Points, in no order, along strands that fork and pass close to each other.
Points whose rows are less than 32.8 apart are linked; no others are. Some points are linked to none.
Z557: [  7  21  -7  -6   3  -6   0 -14 -19   6  -2 -23]
Z596: [  0  20 -15 -26   8  -8   2  15  14  11 -23 -20]
Z965: [ -7  11   9  12  -5   8  -9  15  -3   1 -18  31]
Z90: [ 13   8 -17   3  10   0  16 -33   2  12  20  -7]
Z651: [-12  12  21   5   3   4 -12   5   2  -3  -7  29]
Z628: [  3  -1   6  15 -13  18  10  -9 -23 -18   2  23]
Z863: [-20   5  21 -11   9   5   4  17  21  14 -21   3]
Z996: [  2   4  -1  24  -2  14  -8  13  -5   1 -20  17]
Z627: [ 13 -10   0  13   4  -5  -3 -12  -6  -9  32  23]
Z586: [  3   8  22   5  -5  16   7 -13 -10 -15   1  28]
Z341: [-25  15  14   9  -5  -1   9   6  -1  25  -4 -10]
Z307: [ -6 -15  -7   8 -26  18   9   7 -13 -10 -17   5]
Z969: [  8   1  -1  27  14  15 -10  11  -8  -1 -12  12]
Z786: [ -9 -32   8 -15  -4  -7  -6  -7   6  -3   5 -20]
Z91: [  1  -8 -15  12 -15  22  12  14  -1  -9 -26   1]
Z195: [ 18  36 -10 -10  -6 -12   7 -15 -17  10   9   6]
Z323: [ -3 -32  20  -8 -21   4  -1   0  -1  -5 -10   0]
Z18: [ 11 -29  -1  17  18  10   6   9 -19  -9  -8   0]
Z841: [  0 -17 -14  -7  -1 -20 -18  -5 -17 -16  18  -5]
Z318: [  4  37  -1 -23 -10 -15  11 -11 -15   8  11  11]
Z82: [ 11 -17   3  16   2 -10   3  -6 -16  -8  32  15]
Z407: [ 15 -14 -12  19   5   8  -4  21  19   4 -10  -3]
Z110: [  9  -1  -4   5  15   4  17 -33  11  10  23  -5]
Z782: [ -1   6  10  -2 -23   1   0  26  26   1 -17  17]
Z459: [  6 -10  26   4   8   9  13 -22   2  -1  13  -2]
Z379: [ 11   2 -10  20  -2   3  -7  28  26   3  -9  -1]
Z791: [  4   2  -1 -10  15  -5  -9 -23  -1 -17  25   0]
Z349: [-20   8   9 -14  11  -3  -9  10  23   9 -13   1]
Z204: [-4 12 26  3  5  8 -1 -6  1 -9 -1 28]
Z448: [ 11 -21   2  21   9  12  12   5 -28 -10   0   5]
Z273: [-29  22   9   2 -14  -8   7   1  -6  21   7  -7]
Z225: [ -8 -23   2 -17  -6  -5  -6  -2  23   2  -2 -27]
Z326: [ -6  12  -8  -9 -14 -13 -10  23  37  -2   0   2]
Z252: [-10  36   2 -28  -8 -11   9  -5 -14  11  14   9]
Z825: [  2   1  -6  27  13   3 -20   5  -6  -3  10  12]
Z578: [ -8  -9  -7 -16  -4  -4  -2  -5  15   8 -11 -36]
Z430: [-11  22   5  -7  22  -4 -16  -7   7 -10   9  17]
Z443: [ 11 -11  14   3  14   9  17 -29   9   3  20   5]
Z54: [ -3 -21   7   0 -28   8   2   7  -1  -7 -16   6]
Z640: [  9 -21 -11   6   5  25  12  12   1 -15 -24  -1]
Z728: [  8 -10   1  18  -6  16  13  -4 -28 -15   3  14]
Z3: [ -5 -33  25  -6  -9   0  -1  -5  -3  -3   1  -8]
Z747: [ 13 -31  -3   1  15  17  10  15  -4 -16 -20   2]
Z126: [ -1  16  -1  -8  22   0  -2 -22  -1  -5  11 -11]
Z123: [ 20  22 -19  -2   1  -6  12 -28 -10  10  13  -5]
Z671: [ -5 -26 -18   5   2 -22 -12   6 -19 -10  19  -8]
Z133: [  5  16 -16 -19  -6 -11   1  10   3  18 -23 -28]
Z683: [-27  33   3 -19 -12  -8   6   2 -10  15  15   4]
Z583: [  9 -26 -14  17   5  -2  -7  18   6   3  -1  -9]
Z69: [-12  17 -10 -24  13  -7  -4  10  19   5 -17 -12]
Z98: [ -3  12  -2 -10  15  -3  -5 -14  -3  -2   2 -21]
Z810: [  9  -7  -2  -4  12  -5  -3 -27   6 -11  32  17]
Z688: [ -4   4  10 -10 -19  -6  -1  23  39   1  -5   4]
Z45: [ 19  16  -5  -7  -7 -11  -6 -11 -26   9  -2 -24]
Z242: [  3  -5  -9 -12   6 -13 -19 -13 -11 -19  18  -2]
Z41: [ -1  10 -17   7 -10 -10 -16  23  28   0  -4   4]
Z469: [-20   9  19   4   4   5   9  10   9  24 -16 -10]
Z496: [ -1   6 -14 -15 -11  -9  -1   0  -1  15 -17 -36]
Z410: [  4 -32 -15  15   6 -13  -7  15  -9   3   8 -11]

Name the points in between on the shortest way along the links from the first point to the second, in order.
Z204, Z969: Z651 > Z965 > Z996
Z640, Z225: Z91 > Z307 > Z54 > Z323 > Z3 > Z786
Z326, Z671: Z41 > Z379 > Z407 > Z583 > Z410
Z3, Z69: Z786 > Z225 > Z578 > Z496 > Z133 > Z596
Z443, Z252: Z110 > Z90 > Z123 > Z195 > Z318
Z448, Z586: Z728 > Z628
